Each row is a point on a tangle of strands that fork, close into loops and nearly touch. The rows are in no order.
Two points are linked if the straight distance between their rows is under 42.5. Some points are linked to none.
J979: [ -4   1  16 -13  -6   1   5   4   0  22  10   1   9  -9  -5  11  -6 -11
  10  26   1  -2  -6 -26]
J521: [  1   6  18 -18  -5   4   7   7  -2  16  11   2   8 -16   1   4  -7  -8
  -3  19   6   6  -9 -30]
J627: [ 16 -23 -33  10   0 -20   2 -31  15  -4   4   1  12  54 -37  29  26  -6
  44  -8 -11 -10  17  22]
J950: [  0 -17 -18  22  -8  16   6   1 -28  -7 -19  18 -10  13 -53   4  -3  -4
   8 -14 -34 -21   8  33]
J804: [ -6 -14   2  16  -6  25  14  33 -55  -6 -14  21 -16 -23 -40  -7  -9  30
 -10   4 -46 -14  -2  25]
J481: [ -6   3  12 -21  -2   6   9  31 -16 -14   5  11   2 -52  31 -36 -17  22
 -42   8  18  24 -10 -25]
J142: [ 12  -8 -33 -29   7  -3   3   0 -24 -26  12 -14  -1   4  19 -15  18  27
 -13 -15  23  10  13   5]
J951: [ -4 -16   0   5  -1  23  17  38 -60 -14   0  16 -11 -28 -30  -8  -4  40
 -17   9 -39  -6  -6  13]
J121: [ -1  -8  14 -12   2 -27   8 -14  21  34  23 -14  10  -3   7  35 -12 -12
  28  29   8  13   4 -42]
J801: [  0  -2   2 -15  -9  11   7  19 -29   2  10   7  -2 -16 -14  -2  -8  12
 -18  15  -7  -5   2 -11]
J501: [  7  30   4   7   7  21 -25 -12   6 -22 -17  -4   3  35   7 -11  27 -17
 -12 -36  12 -13   4  26]
J840: [ -5  16  21 -14   0   6   2   6   9  -1   4   5   9 -21  20 -18  -1 -10
 -20   1  17  13 -11 -23]
J390: [ -3   1   7 -28  -4   4  14  25 -27  -9  12   3  -1 -49  18 -26 -13  23
 -30  11  18  17  -6 -23]
J488: [  5 -10  -6 -20   2 -17   9  -2  10  16  25  -9   7   1   4  17   3  -1
  23  16  11   9   6 -33]
J505: [  3 -23  -6  -2 -10 -10  12   1   0  28  10   5   9   6 -36  27  -7  -5
  28  31 -19  -2   0 -17]
J964: [  4  26   6  -3   3  19  -9   3   2 -27  -8   3   3   2  15 -23  14  -2
 -32 -25  16   1   0   8]
J607: [ -6   5  15 -18  -2   6   4  27  -3 -13  -1  12   5 -43  35 -40 -16  12
 -48   0  19  24 -15 -30]
J260: [  5 -39 -18   0 -13   0  40  30 -34   7  16   9  -4 -24 -52  19 -19  31
  13  28 -39   8   6   3]
J600: [ 22 -29 -44 -54  13 -21   3   3 -18 -19  24 -10   1   4  20  -6   2  48
  18 -12  25  21  24  -6]
J508: [  7 -11 -15  16   1  23 -10  12 -69 -50  -2   5 -15  12 -13 -21  35  34
 -11 -43 -17  -8  17  43]
J969: [  9 -18 -37 -43  10  -7   6   5 -29 -33   9 -11  -1 -12  38 -25  16  51
 -17 -18  32  28  13  12]
J408: [  2  25   7   7   6   2 -15 -34  29  -4   1 -12   8  34  22  11  18 -26
   1 -18  12  -3  -8  17]
J19: [ -2  -8   2  11  -5 -24  -7 -31  30  35  12  -7   6  27 -11  49 -13 -31
  39  31  -7  -8   5  -2]
J409: [-10  23  38  -1  -6  19  -7  14   8  18 -15  12   0 -24   2  -9 -14 -18
 -17  15   2  -7 -10 -14]
J333: [ -5  17  14  26  -2  37 -15  34 -54 -19 -37  13 -28 -17 -16 -27   8  30
 -36 -18 -21 -29   8  36]
J380: [-15   8   8  -5   2 -18 -15  -9  39 -11   1  -2  17   4  66 -31   1  -3
 -28 -11  28  33 -28 -30]
J540: [-10 -13  -3  21  -8  24   9  29 -44   1 -22  23 -16 -18 -50  -2 -19  14
  -7   4 -42 -23  -2  28]
J662: [ -1   4  -8 -20   5 -19   4 -12  27  -2  10 -11  13  -2  41 -14  11   0
  -9 -13  31  24 -12 -19]
J614: [ -5   5 -13 -18   2  -5  -3  -2  19 -27   0   0  13   0  50 -37  13   8
 -31 -24  34  27 -17 -13]
J541: [  3  34   4  21   6  -3 -32 -47  39   5  -5 -15   0  53  17  29   9 -45
   9 -15   6 -16  -2  36]
J549: [ 13  11  -9   4   5 -28 -10 -49  38  11  18 -21  10  48  19  42  11 -25
  28  -4  12  -4  13  10]
J22: [ 22 -25 -14 -29  10 -41  10  -3  21  15  34 -12  13   7   1  29 -12   8
  54  20   6  13  12 -39]
J735: [ 16  -2 -18  -2  10 -23  -8 -32  18  -1  16 -15  12  45   6  28  25  -8
  29  -5   8  -8  14   6]
J708: [ 13 -28 -22 -43   0 -21  18  25 -18   6  29  -9   0 -25   2   1 -19  37
  14  22  13  19  15 -39]
J232: [  9   4   3  -4   3 -38   0 -39  46  23  28 -22   6  20  30  36  -5 -17
  22   3  20  13   6 -20]
J823: [-10  23  30   2  -3  20 -12  10   5  20 -17  13  -1 -13  -9  -6 -11 -19
  -9  14  -5 -19 -10  -5]
J282: [  3  -3 -27 -31   7   2   0   2 -14 -36  -1  -5   6 -10  47 -41  10  32
 -33 -28  36  30   2   5]
J720: [  5  -1 -21 -13   8  15  -1  11 -51 -43   5  -8 -12  -5  12 -28  23  37
 -23 -24   6   4   7  22]
J471: [ -8  31  22  19  -1  -5 -26 -41  50  20  -1  -7  -1  30  20  27 -17 -49
   2  -3   9 -10  -8  15]
J133: [ 10 -41 -17 -17 -13 -14  30  23  -8  15  21   3   5  -9 -44  22 -19  24
  24  31 -25   7  15 -24]
J565: [ -4  -1  -8  28  -7  24 -19   9 -37 -18 -30  15 -19  19 -38 -14   3  -4
  -5 -30 -28 -30  12  41]
J404: [-12  37  35  18  -1  27 -18  16  16  18 -39  15  -9 -13   2 -17  -3 -23
 -23   6   2 -28  -7   8]
J367: [  0  -8   1  -3   4  19  13  37 -67 -25   3   8 -11 -30 -14 -20  10  51
 -22   1 -27  -5  -6  12]
J491: [ 14 -43 -38   9  -1   3  33   9 -34 -19   9   4  -7   3 -54  18   8  33
  20 -10 -32   3  22  33]
J984: [ -4  44  19  31  -3  41 -30  19   0 -11 -50   8 -13   1   3 -31  16 -10
 -47 -24  10 -25   4  31]
J725: [ -6  28   2  44  -4  25 -34   7  -9   0 -48   9 -22  29 -28 -21  13 -29
  -5 -25 -15 -53   4  40]
J370: [  7 -43 -23   5 -12   4  45  32 -38   1   8   9  -3 -30 -56  21 -12  36
  17  18 -46  10   7  18]
J21: [ 10   9  -7  -7   7 -13  -4 -23  21   2  14 -12  10  31  16  17  22 -14
  15  -8  13   0   3  -1]
J83: [-16   4  28  -8  -1  -6   3  11  22   5   1   4  13 -36  43 -32 -14  -4
 -29   5  21  31 -23 -50]
J779: [ -7  -8  -3 -28  -3 -16   7   0  22  -2   7  -6  13 -24  50 -30  -4  10
 -17  -5  33  41 -14 -40]
J584: [ -1  39  15  29  -7  42 -27  22 -17 -18 -49   7 -25  -2  -3 -32  17   0
 -47 -28   7 -28  13  36]
J452: [ 17 -36 -25   3  -4 -28  15 -24  27   9   9   1  12  33 -44  45   8  -4
  63  11 -19  -7  16  10]
J971: [  0  16   3 -15   3  18  -1  15 -17 -28  -1   7  -5 -23  15 -29   1  14
 -41  -9  14   4  -2   1]
J961: [ -6   0  21  -2  -1 -16   4 -17  22  37  18 -13   9  -1   6  34 -14 -25
  22  31   4   9  -3 -30]
J703: [ -4  28  15  26  -2  41 -24  27 -40 -22 -44  12 -27 -11  -7 -33  17  17
 -44 -25  -1 -28  15  38]
J155: [  6 -20 -18 -12  10  15  10  30 -75 -39   9  -3  -8 -22   0 -32  26  59
 -17 -10 -17   5   0  16]
J120: [-12  24  30  17  -6  -7 -19 -31  41  40   2  -6  -5  11   8  31 -32 -53
  11  19   3 -12  -9   1]
J544: [ -1 -18  -7   4 -14  -1   7  -4   0  22  -2   9   7  11 -41  23  -6 -13
  25  25 -22 -12  -2  -1]
J658: [ -9  10  31  -5  -2  -6   4  -7  23  25   9  -6   9 -20  21  16 -16 -21
   5  19   9  14 -11 -33]
J51: [ -3   7  20  -7   2  -9   2  -9  23  17  11 -12   9  -4  22  14   0 -13
   7  10  12  12  -7 -27]
J704: [ -9  18  16  23  -4 -14 -21 -37  36  42   5  -6  -3  24  -7  38 -31 -59
  23  30 -10 -22  -5   8]
J206: [ -8 -17  -4  24  -9 -15   1 -21  20  31   1   5   1  18 -42  36 -13 -37
  48  34 -30 -21  -7   8]
J166: [  0 -13 -13  12  -8  12   3   4 -24   0 -12  17  -5  13 -47   5  -5  -5
   5   1 -27 -18   2  18]
J180: [  5 -28  -2   6  -5 -26   5 -16  24  34  16  -5   9  14 -26  50 -10 -15
  54  39 -14   0   6 -15]
J139: [ 20 -42 -42   7   5   1  22   7 -43 -38  13  -3  -7  10 -37   3  27  49
  18 -23 -23   8  25  33]
J775: [ -7  43  23  28  -2  38 -25  13  17  -8 -50   9  -9   4  15 -29  16 -15
 -45 -22  15 -24  -1  22]
J71: [-20  33  43  31  -1  13 -25 -11  58  13 -22   6  -3   2  36  -3 -15 -32
 -28  -1  15  -4 -19  -1]
J379: [ -3  22  17  -8   3  15  -6   5   9  -9  -2   5   8  -6  18 -16   6  -9
 -23  -8  15   2  -7  -6]
J189: [-13  30  24  17  -7  30 -16  25  -7  15 -39  19 -18 -15 -15 -21  -8 -15
 -30   8  -5 -36  -3  13]
J336: [  9 -13   4 -25   9 -33  13  -5  25  24  25 -20   9 -17  24  15 -13   4
  30  16  24  24   2 -50]
J27: [-13  38  38  26   0  26 -25   8  34  15 -34  11  -6 -12  15 -14  -2 -27
 -26   3   5 -22 -15   6]
J448: [  9   4 -33 -26   9 -16  -4 -22  23 -29   4 -18  14  24  47 -23  31   8
  -8 -37  40  24  -3   4]
J843: [ -3   2   0   9   1  -4  -9 -20   9  22   1   2   7  28 -16  27   0 -27
  24  16 -13 -17  -5   7]
J417: [ 17 -37 -43  11  -2   1  19  -4 -34 -28   9   1  -6  21 -42  11  18  30
  19 -21 -23   1  25  35]
J978: [ 16 -48 -39   0   6  -3  37  22 -48 -34  12  -2  -4  -5 -35   2  20  58
  21  -6 -31   9  18  23]
J515: [ -8  34   8  37  -5  33 -29  14  -9   5 -50   8 -24  12 -22 -24   9 -20
 -23 -16  -9 -48   7  34]
J907: [-20  22  44  15   0  -4 -11 -18  52  13   1  -2   6  -8  42   2 -20 -27
 -19   9  17  17 -24 -28]
J451: [  0  -3  -8 -31   2   7  10  25 -36 -18  13  -2  -6 -39  18 -28  -2  33
 -30   9  14  20  -1  -7]
J217: [ -9  16  22   4  -6  31  -2  38 -40  -3 -17  17 -17 -36 -18 -20 -14  25
 -38   9 -18 -18   0   6]
J509: [  7  18   0  -1   7  28 -10  19 -44 -43  -7   3 -14  -8   7 -32  18  25
 -36 -29   1  -5   8  27]
J91: [  7 -11 -17  -6   9  19   2  24 -73 -46   4  -3 -12 -10   2 -35  39  54
 -19 -25 -13   3   5  29]
J486: [ -3  -2   5  -9 -10  10   4  11 -24  11   2  12  -1  -8 -26   6  -8   1
  -4  18 -13  -5  -2 -11]
J548: [-17   6  13   2   2 -24  -8 -18  46  -2   8  -9  13  -1  60 -19  -6  -8
 -19  -5  27  37 -25 -39]
J184: [ -6   8  19 -19  -8  13   7  23 -19   4   4  11   1 -32  -7 -11 -16   7
 -24  17   2   2  -4 -19]
J914: [ 15 -31 -32  11  -2 -19  17 -26  20  10   1   4   6  32 -56  40  11 -10
  59   5 -22 -11  14  20]
J443: [ -6  10  -2  38   2   9 -21 -11   3  13 -26  15 -11  26 -41   2  -4 -38
  24   5 -30 -43  -5  28]
J688: [ -1 -38 -14  -4 -20   0  33  26 -22  20   8  11   1 -20 -57  19 -24  15
  17  32 -38   4   4  -6]
J85: [ 14 -16 -38 -32   9  -3   4   3 -35 -33  14 -13  -5  -1  22 -22  19  42
 -10 -16  19  17  14  10]
J903: [-20  14  43   7   3 -10  -5 -12  43  16   6  -4  10 -16  43   1 -25 -21
 -19  12  15  23 -21 -40]
J894: [  0  15   9 -11   2  20   2  26 -34 -23   0   8  -8 -33  13 -31  -4  23
 -38  -1   5   2  -1   0]
J569: [ -2   1  13  -3   1  27  10  44 -64 -21  -2  12 -13 -42  -7 -23   4  48
 -29   4 -22  -7  -4   7]
J227: [-16   2  39   2  -3  -3   0  -5  12  47   2  -1   5 -20  -3  24 -33 -33
  17  44  -6  -1 -10 -33]
J168: [-11  19  24   2   5   1  -7  -2  38  -9  -2   5  10  -7  41 -20   2 -13
 -26  -7  20  17 -20 -19]
J990: [ -9  -1  21 -11   2 -26  14 -14  31  24  17 -17  11 -25  35   8 -16  -8
   4  16  22  33 -13 -52]
J361: [  1 -27 -23  25  -8  19  14   5 -43 -18 -14  16 -12   7 -55   5   3   8
   9 -18 -38 -11  10  42]
J790: [  6  20  -2  -5   3  21  -9   7 -21 -40  -6  -1  -5  -2  19 -30  17  10
 -38 -30  16   0   4  19]
J320: [  7  -7 -19 -34   1 -10  14   8 -15  -7  19  -7   0 -17  14 -13   3  19
  -8   2  22  13   6 -21]
J788: [ 16  -3 -38 -35   9 -15  -4 -17  12 -33   5 -17   8  22  45 -27  28  21
  -9 -40  45  26   5   6]
J862: [  2 -19 -13 -42  -1 -13  16  14 -15  -3  14  -9   4 -38  34 -23 -12  33
 -17   3  32  36   3 -31]
J257: [ -7  28   5  43   6   8 -32 -17  16  11 -30   6 -14  38 -18   5   6 -45
  20  -8 -21 -50  -1  38]
J9: [-12  29  32  11  -9  32 -12  33 -12  20 -35  21 -17 -32 -17 -22 -15  -9
 -34  15  -8 -33  -1   2]
J635: [-12  12  41   2  -4   4  -1  -1  16  34   1  -3   6 -21   7  16 -22 -26
   5  28   3   4 -15 -31]
J197: [  3  -8 -18 -36  -1  -5  13  13 -19 -14  16  -6   2 -26  24 -23  -3  26
 -19   1  23  20   2 -16]
J636: [ -6  33   9  36   7   8 -35 -25  28  15 -22  -2  -9  41  -2  14   0 -50
  16  -3  -9 -37  -4  36]
J310: [ -7  41  30  28   3  27 -28   4  39  -8 -38   9  -3   9  28 -23  12 -19
 -39 -22  16 -14 -11  13]
J757: [ 21 -32 -25  -2   3 -33  15 -21  29  12  20   0  12  31 -34  48   1   3
  62  18 -15  -4  19  -2]
J958: [ -7  20  13   3   7  -7  -6 -19  41 -15   6  -6  12  12  46 -12  11 -14
 -18 -14  23  17 -19  -9]
J193: [  8   2 -20 -21   5   3   4   0 -23 -22  12  -7   0   3   7 -16  15  14
 -15 -10  14   4   9   4]
J807: [  6   9  -8 -18   3  11   4  10 -25 -23   9  -3  -1  -9  11 -22   7  14
 -25  -8  13   4   2   0]
J58: [ -7   0   5  -8   6 -38  -1 -30  51  10  18 -20  12   1  55   4  -5  -4
   4  -5  32  37 -14 -37]
J977: [  2   4  -9  30  -6  30 -23   4 -40 -29 -24  13 -21  25 -29 -18  16   6
  -8 -39 -20 -26  15  48]
J983: [-16   0  17 -11   0 -15   0   3  26   1   4  -2  14 -27  51 -29  -9   0
 -24  -1  26  38 -26 -46]
J697: [  8  12 -17 -11  11  -6  -6 -20  19 -32   1 -15  13  27  37 -19  33  -3
 -13 -40  31  13  -3  10]
J360: [ -6 -15 -11  27  -9  11  16  15 -14  14 -18  26  -9  -4 -67   5 -25 -22
  18  13 -44 -31  -7  21]
J229: [ 11   5  -8  -3   9 -35  -6 -45  44  15  26 -23   7  38  25  41   5 -19
  32  -2  17   2  10  -3]
J535: [ -5  14  19  -4  -6  18  -6  18 -11  14  -9  15   1 -11 -22  -2 -12 -11
  -8  15  -9 -18  -5  -4]
J190: [ -7   9  12   0   0 -34  -1 -35  53  15  22 -23  10   7  44  20 -12 -19
   3   1  25  27 -10 -30]
J151: [ 15 -11 -39 -39   9 -12   2  -5  -4 -26  10 -16   5  10  32 -19  20  30
  -7 -29  37  19  13   4]
J695: [-10 -11  -4  22 -11  18   8  22 -29   8 -21  25 -14 -11 -55  -2 -22  -3
   4   9 -43 -26  -5  24]
J943: [-10   5   1 -14   1 -11  -7  -5  29 -16   2   0  13   0  58 -34   7   3
 -28 -17  31  34 -21 -23]
J240: [ -1   5  11  -6   3 -25   3 -25  36  19  21 -18   8   2  30  21  -3 -16
  13   4  20  17  -4 -28]
J553: [ -2 -22 -12  18 -11  -8   9 -10   9  26  -5  11   4  17 -52  26  -8 -24
  37  22 -29 -18  -7  11]
J874: [  4 -42 -28   3  -8   1  53  24 -32   0   4   8  -6 -21 -67  28  -9  28
  28  10 -44   9  15  30]
J202: [ 12 -28 -38 -14   9  -2  12  13 -48 -31  16  -8  -9  -4  -5 -11  18  55
  -3  -7  -7   6  16  12]
J634: [  7  11 -10  20  -6  26 -25   1 -44 -38 -14   4 -14  29 -18 -18  23   9
 -16 -40  -8 -17  18  43]
J871: [-10  31  28  17  -2  -4 -19 -38  55  15   3 -10   2  21  30  23 -15 -41
  -6  -4  13   2 -15   4]
J411: [  2  26   2  10   4 -10 -21 -43  38   3   6 -15   6  43  23  29  15 -31
  10 -12  10  -4  -4  21]
J441: [ -1   9   6 -15   2 -11   4 -11  23   1  15 -12  14  -4  30  -5  10  -6
   0  -1  22  17  -7 -22]
J768: [-10  17  17   8  -2 -26  -7 -37  60   8  16 -19   9  14  47  15 -12 -20
  -7  -2  26  24 -17 -21]
J396: [  4   3 -21 -23   6  -3  -2  -5   7 -29   2  -6  11   0  45 -36  17  12
 -29 -32  36  24  -6   1]
J144: [  0 -33 -28  24  -9  16  40  20 -46  -9 -14  13 -19 -17 -73  17  -9   8
  28 -11 -50  -7   9  54]
J554: [ -8  29  28   9   7  15 -15   5  37 -15 -15  13   7  -4  40 -27   5 -12
 -37 -16  18   6 -20 -10]
J69: [-15   3   5  -5   2 -35  -5 -25  50   2  13 -13  14   1  62  -9  -7  -2
 -10  -5  30  37 -21 -36]
J794: [ -1  -9  -9   2  -8  12   6   8 -23   2  -3  11   3   5 -39   5  -8   1
   1  10 -22 -14   1   7]
J892: [  7   8 -13 -14  10 -23  -2 -29  31   1  20 -20  10  27  30  16  19 -10
  20 -11  22   8   3  -4]
J128: [ 10 -35 -24  -5   3   4  26  30 -55 -22  15   2  -4 -17 -25  -3   8  52
  -1   6 -28   5   6  10]
J828: [  6   7   5  12   6  33 -12  26 -63 -44 -11   6 -16 -10  -5 -32  24  38
 -29 -28 -13 -11   8  34]
J188: [  3  -3   1 -26   0  -4  11   9 -10   6  17  -5   9 -16   4  -2  -2   6
  -4  11  17   8   1 -28]
J412: [ 14 -16 -13 -27   7 -32  10  -4  12  14  28 -14  13   3   9  21   1   5
  33  13  14  11  11 -33]
J842: [ -1 -16  -5  15  -5 -30   1 -35  31  39  15  -4   5  27 -21  54 -17 -27
  50  36 -16 -10   7  -1]
J108: [-12  36  17  27  -6  31 -26  19  -6  11 -49  13 -20  -3 -16 -23   1 -19
 -29  -3  -5 -42   0  22]
J211: [ 17 -31 -27 -54   2 -25  12  16 -14  -3  25  -9   3 -23  17  -4 -14  45
  17   9  22  28  16 -30]
J218: [  1 -15   3 -12  -7  -7   9   5  -6  24  13   1  10  -1 -21  20  -8  -5
  17  29  -9  -2   0 -25]
J816: [  0 -15  -7 -38  -1 -14  15  12   0   8  14  -7   9 -37  28 -19 -13  16
 -10   9  31  34  -3 -43]
J517: [ 17 -29 -14  -6   0 -34   8 -21  31  22  23  -4  11  24 -20  50  -3  -1
  62  26 -11   1  16 -18]
J676: [-21  31  49  25  -3   4 -19 -15  56  22 -10   2   1  -4  35   5 -28 -35
 -21   9  12   6 -17 -12]
J191: [  6 -38 -31  11 -10   7  52  17 -35  -2  -5   7 -13 -13 -74  29  -5  16
  35   1 -40   0  16  45]
J876: [  8 -23   8 -23   2 -29  17  10   6  32  22 -15  13 -18  -8  28 -22   6
  38  38   3  18   8 -61]
J555: [  7  41  11  24   3  32 -32  -3  21 -34 -39   1  -1  28  22 -32  30 -14
 -39 -46  25 -13   1  35]
J753: [ 14 -31 -36  17   0 -19  12 -34  16   3  -6   1   7  41 -56  36  18 -13
  57  -6 -21 -13  14  30]
J960: [ -5  -6  24 -18   3 -20  19   1  11  38  16 -17  11 -33  11  14 -22  -7
  14  33  13  24  -3 -64]
J6: [-15   5  34  -2   0 -19   8  -6  33  20  10 -10  10 -30  39  -3 -20 -12
 -12  18  19  34 -20 -54]
J948: [  8  -7 -18 -29   9 -26   5 -17  29  -4  15 -18  15   6  43  -7  12   9
  12 -18  34  26   4 -20]
J568: [ -3  -1   9   5  -2 -14  -4 -23  18  29  10  -4  10  17  -7  37  -4 -28
  30  28  -6  -8   1  -6]
J922: [ 10 -11  -6 -29   9 -35   8 -10  29  17  23 -20   9  -9  36   9  -4   9
  27   5  26  28   2 -40]
J34: [ -3  25  17   8   4  -2 -13 -26  41  -3   4  -5   7  19  33   5   6 -25
 -10 -13  15   4 -13   3]
J89: [ 16 -48 -25 -19 -12 -20  42  21  -1   7  25   3   4 -12 -54  31 -22  30
  43  24 -30  13  21 -13]
J587: [ -7  30  10  24   8   2 -28 -30  26  17 -11  -3  -6  38  -1  17  -3 -44
  16   1  -7 -28  -6  27]
J243: [ -7  -3  -9  37  -7  20 -10  15 -31  -8 -34  23 -22   9 -49 -11  -7 -11
   1 -20 -35 -39   6  39]
J893: [  7  26   2   5  10  10 -18 -19  21 -27  -6  -9   9  36  24 -10  28 -18
 -12 -35  22   0  -6  21]
J519: [  6 -10 -20 -15   7   5   7  16 -50 -32  15  -6  -8 -10  -2 -17  17  39
 -14  -5  -2   3   7  11]
J185: [  2  -9 -28 -35   6   2   4  11 -25 -33   4  -8   0 -22  47 -38   8  44
 -32 -16  31  32   1   5]
J583: [ 14 -37 -35 -16   6 -10  23  22 -41 -22  25  -6  -8  -7 -18  -2   6  55
   7   7 -18   8  16   6]
J570: [ 24 -22 -46 -46  14 -21   3  -2 -11 -21  20 -15   2  12  21 -11  11  38
  10 -23  31  17  24   2]
J251: [  1 -11  12 -25   6 -26  14   4  13  31  19 -20  10 -27  18  12 -17   1
  21  26  17  28  -2 -60]
J799: [-10   2  -3  37  -2   5  -1  -3   4  15 -25  21 -12  14 -55   4 -12 -41
  28   6 -39 -43  -6  23]
J691: [-11  -2  38  -3  -5  -5   8  -2   9  50   7  -7  10 -21  -7  30 -29 -23
  18  48  -5   5 -11 -46]
J148: [ -4  29  26   3   5  17 -14  -3  22  -4 -15   7   5   5  16 -10   9 -19
 -21  -8  12  -6  -6   4]
J149: [ -2  13  20  -7   0  28   1  37 -44 -19  -3  14 -13 -43  -3 -23  -7  34
 -39   9  -9  -5  -4   5]
J47: [  4 -13 -20  11  -5  -2  -2 -19  -6   2  -6   8   5  35 -40  17  12 -15
  21  -2 -18 -17   5  20]
J65: [  5 -37 -10  -7 -20  -6  29  25 -17  24  14   8   4 -14 -50  24 -21  14
  17  36 -27   5   5 -20]
J774: [ -5   7  13 -21   0  -1   9   6  11  -1   9   1  11 -23  29 -20  -2  -3
 -21   1  23  23 -13 -31]
J311: [-19  36  42  33  -1  22 -23   1  49  12 -33   9  -1  -8  34 -14  -6 -25
 -35   0  13 -13 -18   3]
J483: [ 13 -26   0 -23   9 -38  12  -1  20  27  30 -14  13  -1  -4  35 -19   4
  50  30   4  12  14 -50]
J67: [ 19 -30 -37 -54   9 -24   8  12 -17  -5  28 -11   2  -7  14  -2  -8  45
  22   0  21  22  20 -18]
J364: [ -9  -4  20  -4 -11   7   1  13  -9  35  -2  15   2 -13 -30  11 -19 -19
   8  36 -19 -13 -12 -21]
J90: [  0  -6  -9  13  -3  -3  -9 -21   4  14  -5   8   7  32 -31  20  10 -24
  28   7 -18 -19   1  15]
J167: [ -4 -14  -4 -34  -2 -20  14   3  14   7  12  -9  15 -31  43 -21 -10  16
 -11  -1  31  39  -8 -44]
J357: [ -7  -4  -2  29  -3 -17 -10 -35  26  36   4   4  -3  28 -27  39 -17 -49
  40  33 -24 -23  -6  13]
J724: [-10   8   5  27  -1 -10 -16 -34  25  33  -1   2  -3  27 -17  34 -17 -50
  33  28 -19 -27  -6  18]
J589: [-10  21   4  50   6   7 -25 -14  15  16 -29  10 -17  31 -33   7   0 -49
  26   1 -29 -52  -6  31]
J286: [ -9  -4  -9  54  -7  26  -4  23 -38 -11 -39  24 -35   1 -53 -18  -1  -9
  -4 -28 -39 -45   9  52]
J896: [  2  37  15  16   5  30 -26  -2  15 -26 -31   1  -2  25  14 -25  25 -14
 -30 -38  15 -16   3  27]
J786: [-12  25  28  14  -5 -13 -15 -37  59  13   7 -11   6  17  38  15 -17 -34
 -12  -2  18  13 -17  -9]
J264: [-12  10  31  -8  -3   6   4  20  13   0  -5  12   9 -38  34 -37 -17  -4
 -42   4  18  22 -20 -40]
J92: [ -5  34  29  16   4  19 -20   0  38  -7 -24   8   5   7  29 -18   7 -17
 -31 -18  16  -3 -12   4]
J447: [ -7  29  18  18   3   3 -24 -32  33  17  -6  -4   1  27   9  20  -4 -44
  11   0   0 -18  -7  22]
J16: [  7  -9 -15 -32  10 -38   3 -21  37   4  20 -20  11   0  48   4   4  13
  27 -12  32  31   3 -30]
J968: [-13 -11  -2  30  -8   8  13   8  -1  19 -18  23 -11  -2 -64  11 -19 -34
  30  16 -45 -33 -11  16]
J742: [ 15   3 -16   4   9 -21 -13 -41  29   6  17 -15  10  54   9  38  23 -20
  29  -9   6  -8  14  14]
J714: [ -4  21  32  -8  -8  22  -3  29  -8   9  -8  15  -2 -34  -3 -16 -15  -3
 -28  14   0  -7  -5 -15]
J925: [ -4  23   0  41   5  16 -34  -9   2  -1 -40   9 -14  39 -26 -10  15 -36
  12 -23 -18 -49   8  43]
J696: [ -8  19  27   4  -9  27  -7  39 -29   7 -23  23 -17 -34 -17 -17 -18  11
 -33  12 -14 -23  -3   2]
J462: [  9 -16 -20   3   5  17  -2  15 -67 -50   3  -4 -13   1  -5 -27  35  46
 -11 -31 -12  -2   9  34]
J602: [-13  14  26  12  -1   0 -16 -22  24  35   0   0   1  10   3  25 -17 -40
  18  24  -5 -13  -9   3]
J143: [ -1 -17  15 -13  -3 -18  15   3   6  36  19 -10  11 -11 -11  33 -17  -6
  29  38  -2  11   0 -45]
J998: [ 13 -44 -36   1  -2  -3  42  21 -41 -20  16   1  -4 -10 -43  14   7  50
  19   1 -38  11  16  18]
J882: [ -8  -2  33  -8   0 -16  12  -2  15  44  13 -15  11 -27   7  29 -28 -20
  14  42   1  19  -9 -55]
J750: [ -1   8   9  18   0  32 -13  27 -58 -26 -23  14 -20 -11 -16 -25  13  33
 -27 -21 -25 -21  10  33]
J394: [  6  20  -6  -4   8   0 -12 -25  28 -27   0 -11  11  29  32 -10  30 -12
 -12 -31  26   7  -8  11]
J293: [ 15 -20 -27   5   0 -13   4 -23   3  -2   4   2  13  40 -38  24  20  -3
  31  -4 -15  -9  15  14]
J911: [  4   0 -10  25  -4  31 -23   9 -60 -47  -8   8 -23  20 -11 -26  31  26
 -18 -49 -13 -15  19  51]
J305: [  0 -30 -22  34  -7  23  24  17 -51 -22 -22  16 -20  -8 -62   8   2   9
  21 -26 -46 -12   9  59]
J561: [  8 -29 -22  -4   4   7  24  31 -65 -32  12  -2  -9 -18 -17 -16  20  59
  -9  -4 -29   5   6  14]

How many points has the smallest loop of links through each point below? Write 0 if it is on no loop.
J390 | 12
J691 | 14
J184 | 7
J842 | 14
J750 | 14
J417 | 5
J361 | 0

A tip is a point with one link. Name the tips that can be reached along the links from each point below, in the order of the rows.
J634 | J720, J286
J143 | J488, J961
J697 | J708, J990, J892, J555
J779 | J602
J984 | J541, J774
J950 | J89

A fork is a point with three links, a tip a point with one. Leave the first point through the second and follow the links. Name the first fork or tip that comes.
J876 / J483 | J488
J251 / J960 | J51
J544 / J505 | J197
J488 / J412 | J961
J6 / J903 | J189
J984 / J775 | J92
J508 / J462 | J720
J951 / J804 | J257
J144 / J305 | J486

Name the points in between on the shortest way along the links from the first point to the second, in order.
J892 / J549 | J21 J735 J742
J958 / J775 | J168 J554 J92 J310
J555 / J893 | J896 J501
J943 / J471 | J380 J548 J69 J58 J190 J768 J786 J871
J768 / J658 | J190 J240 J51
J211 / J85 | J67 J600 J570 J151 J142
